A landscape with many valleys, sampled at points; each row gives a point and its height.
A ball rolls from a point to the lowest of its 2 nearest points, and stops where none of them is lower. Distance is the straight distance between rows; heights are no part of it.
(570) (h 708): [ 90 113 101 106 101  87 142 123 101 173 122 120 169 157 133 152  58 137
 119 175 128 166]
(1085) (h 332): [191 151 162 168 161 118 141 103 117 141 167 104 103 182 126  99 131 144
 124 134  92 157]
(1062) (h 538): [116 140 145 168 125 123 107 129 119 133 109 163  84 105 121 141 190 144
 131 109 117  75]
(993) (h 504): [102 129  99 154 103 111  88 131 115 162 113 137  64  98  94 122 165 162
  99 124 116  96]
(1149) (h 687): [118 162 125 128 138 141 137 115 153 100 126 155 139 106 123 127 147 172
 146  69  73  84]
(512) (h 586): [150 175 172 146 106 131  96 117 124  94 122  93 145 155 106 138 163 157
 143  93  90  82]
(532) (h 631): [159 142 176 120  86 155  99 165 130  46 109 141 128 149 144 155 171 132
 146 116 113  61]
(518) (h 712): [120 135  70  94  85 114 114 181 128 137 154  72 177 138 121 125 145 102
 100 104 123 171]
(108) (h 562): [109  90  91  90 123  86 108 185 160 104 147 176 145  90 151 138 129 162
 128 106 111 112]
(440) (h 828): [ 85 129  91 136 124 152 187 161 106 157 121 184 158 112 109 115 141 135
 164 116  90  76]
(461) (h 155): [131 145 149 107 106 115 103 146 130 101 105  77  92 122 111 104 119  57
  65 166 182 167]
(31) (h 672): [105 135 102 114 131  99 193 123 114 189 111 126 155 141 129  96  54 155
 132 167 107 165]
(299) (h 645): [ 76 154  93 114 121 112 126 104 164  95 121 149 163  93 133 136 100 194
 135  86  97 131]
(140) (h 310): [ 91 101  74 124 118 162 104 165  92 165 144  84 165 156 105 156 117  98
 142 165 110 130]
(77) (h 290): [120 114 163 116 179  92 141 110 136 171 136 129 133 134 162 120 140 101
 128 149 149 106]
(979) (h 463): [169 111 167 142 120 111 158 140 119  90 101 192  79 131 155 101  91 112
 114 167 161 157]
(706) (h 727): [149 103 106 111 170 135 133 170 139  74 179 176  93 141 145 150 154 201
 138 134  60 130]
(431) (h 600): [134 103 114 140 132  79 101 106 150 162 178 135 150 119 150 145 141 180
 131  91 155 157]
(164) (h 266): [193 106 139 150 129 176 132 117  96 133 115 159 117 135 139 139 111  49
 133 128 143 136]
(199) (h 783): [ 69 139 116  97 123 139 167 219 116 164 134  83 163 149 120 101 115 124
 149 175 126 114]
(670) (h 742): [ 79 124 105 101  84  61 151 125 102 154 115 157 127 160 149 153  97 179
 108 165 132 147]
(645) (h 360): [129 170 116 114 129 117  95 135 142 130 165  48 154 151  95  83 152 147
 133 108  93 119]
(138) (h 764): [ 77 148 105 116 127 116 143 183 120 179 148  83 145 135 111  94 147 114
 104 123 115 105]
(772) (h 447): [145 143 148 147 142 107  80 119 161 136 153  86 143 132 141 124 189 170
 174 130 137 111]
(992) (h 830): [107 121 137 108 170 113 155 145 113 139 157 108 123 145 144 143 140  66
  70 112 138 184]
(725) (h 435): [144 100 154 114 157 102 175  97 128  92  73 163 105 101 135  86  80  88
 140 154 142 158]
(1170) (h 740): [ 96 144  84 110 139 127 159 194 128 148 162  70 149 146 116 128 161 111
  94  87  92 165]
(486) (h 602): [ 94 133  90 114  77 106 146 154 144  86 114 175 154 108 138 120 121 174
 140 102 111 112]
(478) (h 485): [ 87  62 127 103 152 111 117 113 112 144 121 139  42  81 123 178 100 170
  95 162 156 144]
(1122) (h 629): [106 132  81 135 125 110 163  60 112 171  94 152 117 129 117 103  74 165
 120 170  82 139]
(332) (h 402): [128  74 129  97 157  83 184  78  92 112  78 140 129 113  99 105 114  88
 165 136 104 144]
(290) (h 539): [105 129 137 107 166 122 137 105 129 145 107  90 115  88 113  92  83  86
 124 147 163 155]
(766) (h 339): [121 137 168 127 115 117 197 152 131 160 109 168 159 122 149  88 126 106
 119 123 161 100]
(117) (h 442): [ 84 161 159 124  99 152 125 163 117 124 117  93 173 131  91 105 127 109
 136 116 150  89]
(664) (h 386): [ 31 174 114 112 172 142 179 126 133  89 103 202  92  92 145 142 139 175
 149 115 146 102]
(1107) (h 373): [145 145 154 149 152  76 149 110 116 164 165 133 112 169 135 115 151 189
 115 113  95 161]
(369) (h 419): [107 125  96 125 148 170 127 197 153  89 141 129 159  71 133 113 125  76
 158 114 162 147]
(744) (h 814): [134 113 124  94 182 153 187 161 119 141 145 110 115 168 138 130 150  45
  96 171 104 162]
(767) (h 609): [137 123 112 139 129 143  95 142 144 111 160  88 141 119 127 123  99  98
 123 136 165 206]
(579) (h 560): [179  93 155 172 130  96 110  76 146 176 151 131 155 113 178 164 151 160
 132 103 170 146]
(439) (h 658): [172 124 118  98 107 163  99 171 151  67 115 160 106 132 129 144 133 130
 129  99  72  73]
(468) (h 546): [116 156 149 131  84  91  92  81 125 111 123  95 173 146 127 173 146 186
 115  88 114 107]
(578) (h 405): [ 94 173 203 119 135 147 163 143 126 128 107 104 126 135 100  91 100 120
 127 134 180  96]
(978) (h 211): [117 162 131 170 107 145 113  65 123  98 107 152 114 129 133 146 109 163
 129 131 136 146]
(244) (h 291): [134 156 114 137 108 138  94 124 121 151 137  62 127 145  85 105 141  99
 110 121 136 143]
(564) (h 561): [ 94 166 193 159  96 122 133 116 110 121  61 150  94 117 140 140 172 139
 114 133 151  58]
(827) (h 800): [104 128 116 105 146 143 164 206 110 133 148  94 134 165 138 119 124  82
 120 186 127 167]
(393) (h 778): [ 72 102  68 131  93 112 155 122  95 159 108 189 131 146 142 161 139 153
  99 164 124 120]
(1166) (h 276): [183  76  52 118 109 131 118 123 144 188 103 123 112 112 120  85 128  94
 135 167 137 152]
(886) (h 697): [169 101  98 107 133 162 105 146 152  70 138 189  75 145 143 170 148 181
 110 106  39 109]
(26) (h 454): [ 75 152 102 148 106 100  87 109 120 169 102 111 113  84 102 120 120 153
 130 124 142  93]
(621) (h 576): [125 153 105 127 169 141 139 110 157 153 157  78 144  94 132  91  94  82
 127 134 163 203]
(1104) (h 549): [165 148 142 149 102 177 186  89 113 137  95 142 152 160 111  95  77 120
 161 174 122 115]
(483) (h 868): [114 101 149 137 135 118  77 133 119  91 179  99 107 120 117 193 106 133
  83 100 169 189]
(1059) (h 412): [173 150 124 112 129  94 105 146 170 130 162  80 163 152 149  87 183 157
 150 109 117 132]
(994) (h 639): [ 95 131 112  89 155  66 106 154 172 142 181  99 162 101 152 122 143 169
 128  76 150 155]
(487) (h 232): [131 109 137 103 160  80 137 127 137 187 138 101  88 144 149  89 174 148
 103 172 142 118]
(1070) (h 423): [144 158 123 138 143 173 141 148  93 140 162  87 147 180  90 114 143 135
 163 113  64 110]
(40) (h 382): [103 116  85 156 102 137  88 105 106 182 127 109 135 129  95 147 124 120
 137 151 113 105]
(573) (h 695): [171  93  85 104 106 170  78 133 119 110 180 103 162 165 126 181 137 118
 158  99 106 141]
(594) (h 707): [164 139 136 145 138 141 153 148 155  96 130 183 139 116 168 123 170 152
 163  81  96  98]
(534) (h 845): [102 143 112 116 114 142 183 149 111 126 145 173 179 168 140 153 151 147
 158 124  78  88]
(738) (h 288): [187 113 120 168 118 168 110 132 117 128 122 189 116 105 149 141 139  91
 168  96 155 139]
(272) (h 514): [194  98 140 164 157 125 101  47 145 185 161  75 127 133 147 131 142 156
 133 129 148 166]
(169) (h 285): [194 136 165 121 157 121 143  87 114 145 128  78 111 181 118  81 133  95
 104 156 101 143]
(225) (h 468): [127 159 112 145 134 183 153 167 107 119 136  88 153 154  82 103  75 144
 165 144  70 159]
(1111) (h 651): [144  90  89 121 122 159  67 146 120 112 182  71 155 136 113 179 126 135
 140 146 149 183]
(17) (h 209): [187 111 117 178  84 151  75 110 129 125 114 134 118 114 111 122 132 129
 160 126 151 136]
(1108) (h 418): [117  92 155 138 161 115 113  73 127 135  95 157  87  76 124 149 131  83
 108 136 154 100]
(988) (h 810): [176 110 121 106 110 147  58 115 184  87 126 133 169 103 155 173 131 110
 137  59 127  91]
(265) (h 735): [170 135  85 123 117 170  95  97 128 110 148 122 174 157 120 171 116 148
 175  85  67 115]
(1197) (h 352): [158  55  80 102 151 110 157 108 121 156  96 126 136 114 113  98 123  76
 141 164 108 142]
(329) (h 80): [133 123 160 135 105 135 122 144 126 103 102 131 105 106 125 103 104  57
 109 154 184 128]
(747) (h 494): [140 108 158 122 125  67 129 138 136 116 127 176  64 123 154 121 117 150
  91 144 181 162]
(153) (h 203): [147 144 176 153 144 137 124  69 111 146 118  96 132 169 120 133 108 110
 132 152 115 103]
(1161) (h 809): [ 86 134  92 138 107 109 164 138  98 181 104 162 144 126 113 128 134 118
 107 126 102  78]
(719) (h 773): [186 122 109  92 130 181  95 121 169 114 145 149 160 146 164 169 104 111
 157  69  79  96]
(480) (h 449): [100 154 125 100  88 163 112 160 138  96 117  87 192 110  79 135 110 104
 131  85  98  70]
(816) (h 331): [109 141 149 139 178 127 165 125 140 149 172 128 163 118 157 111 146 112
 144 119 164 138]
(863) (h 520): [117  91  59 122 135 128  94 178 162 130 146 161 139  85 139 117 162 146
 177 124 122 102]
(837) (h 305): [ 87 177 133 148 125 136 107  61 118  78  91 154  49 121 126 151 106 182
 115 138 170 166]
(288) (h 295): [154  86 164 143 146 113  97 125 133 163 116 121  63 129 143 127 182 149
 114 170 143  93]
(336) (h 829): [127 116 157 110 191 166 191 136 113 142 129 122 137 151 125 107 115  64
 126 162 115 109]
(987) (h 375): [110 147 127 131 149 145 151 156 149 106 164 134 172 108 125 116 114 127
 159  93 132 139]
(44) (h 500): [111 159 160 153 115  86  67  77 144 133 128  84 158 107 121 152 140 157
 134  72 156 114]
(380) (h 612): [145 177 190 122 105 146 103 122 158  32  82 112 140 138 145 140 144 169
 131 113 105  84]
(1191) (h 385): [ 90 130  95  97 108 165 115 187 113 121 151  80 193 156  97 140 124 104
 155 133  92  92]
(233) (h 90): [164 122 149 167 100 129 102  77 107 130 122 128 110 148 129 137 117 146
 125 163 136 131]
(640) (h 416): [174 128 158 178 145  91 111  88 131 166 149 120  77 128 136 119 167 188
  96  97 114 149]
(742) (h 466): [173 116 152 150 193 117 113  65 153 163 163  96  75 130 124  98 159 137
  94 124 140 174]
(284) (h 396): [ 71 134 116 120 126 110 108  99 113 122  94 149  46  96 120 160  74 187
 129 172 157 163]
(201) (h 870): [163  83 141 133 108 123  77 123 134  62 176 132 132 114 134 180 126 159
 124 101 165 174]
(1139) (h 220): [167 160 134 123 101 148 100 126 139 125 141  72  90 135 113 106 165  63
  82 146 156 178]
(401) (h 374): [122 147 214 108 112 121 191 170 142 126  95 137 139 132 127  74 110  96
 109 140 207 104]
(187) (h 721): [186 119 111 131 147 135 140 167 121 114 161 170 108 163 150 123 179 170
 169 118  82 127]
(535) (h 151): [124 131 171 154 107 178 167 147 114  92  70 160 108 102  96 101  81  75
 114 163 159 113]
(796) (h 557): [119 120 170 153  82 118 123 126 100 105  74 177  89 116 136 156 141  78
  84 131 161  78]
(622) (h 585): [122 149 116 137 127 143 199  49 103 148  87 154 152 166 128 110  77 134
 135 167  91 125]
(804) (h 471): [130  94  52  90 136 164  94 195 175 104 152 135 163  94 140 135 149  92
 160  99 122 117]
(800) (h 676): [ 90 153 105  58 130 104 128 173 162 110 166  72 183 124 132 113 131 119
 120  88 134 138]
(1159) (h 357): [145  93  59 142 109 143 129 171 111 175 127 147 118 122 112 114 144 107
 120 132 120 157]
(63) (h 844): [167  98 118 108 111 110  47 132 182  78 156 112 157  92 149 156 123 144
 135  94 168 141]
(1163) (h 513): [113 173 133 152 107 182 186 118 110 112 125 138 169 157  97 111  70 165
 170 160 111 146]
(324) (h 210): [164 145 163 178 109 191 158  99 108 105  85 170 126 110 123 118 101  67
 134 124 148 110]
(516) (h 482): [ 99 114 142 119 146 103 114  75 119 156  97 118 105 109 102 141  86  95
 106 142 134 124]
(557) (h 358): [166  93 174 168 146 132 107  79 120 122  79 156  48 102 129 148 167 125
 105 151 132 105]
(98) (h 530): [114 126 172 138  88  95 102 126 117  88 103 173  78 113 148 168 139 138
  94 131 174 122]
(614) (h 342): [ 59 152 155 128 170 124 187 126 116 144 119 185 109 111 152 142 119 133
 140 139 150  97]
(941) (h 848): [104 132 167 115 149  95 113 147 111 116 154  94 106 157 132 160 104 118
  91 125 155 175]
(586) (h 296): [121 125 170 131 155 114 213  92 115 138  87 205 126 121 164 117 126 102
 115 136 139  97]

For each start below, name the point where the ball stops.
(941): (233)
(440): (329)
(706): (329)
(187): (487)
(431): (233)
(796): (1166)
(534): (329)
(201): (487)
(1104): (329)
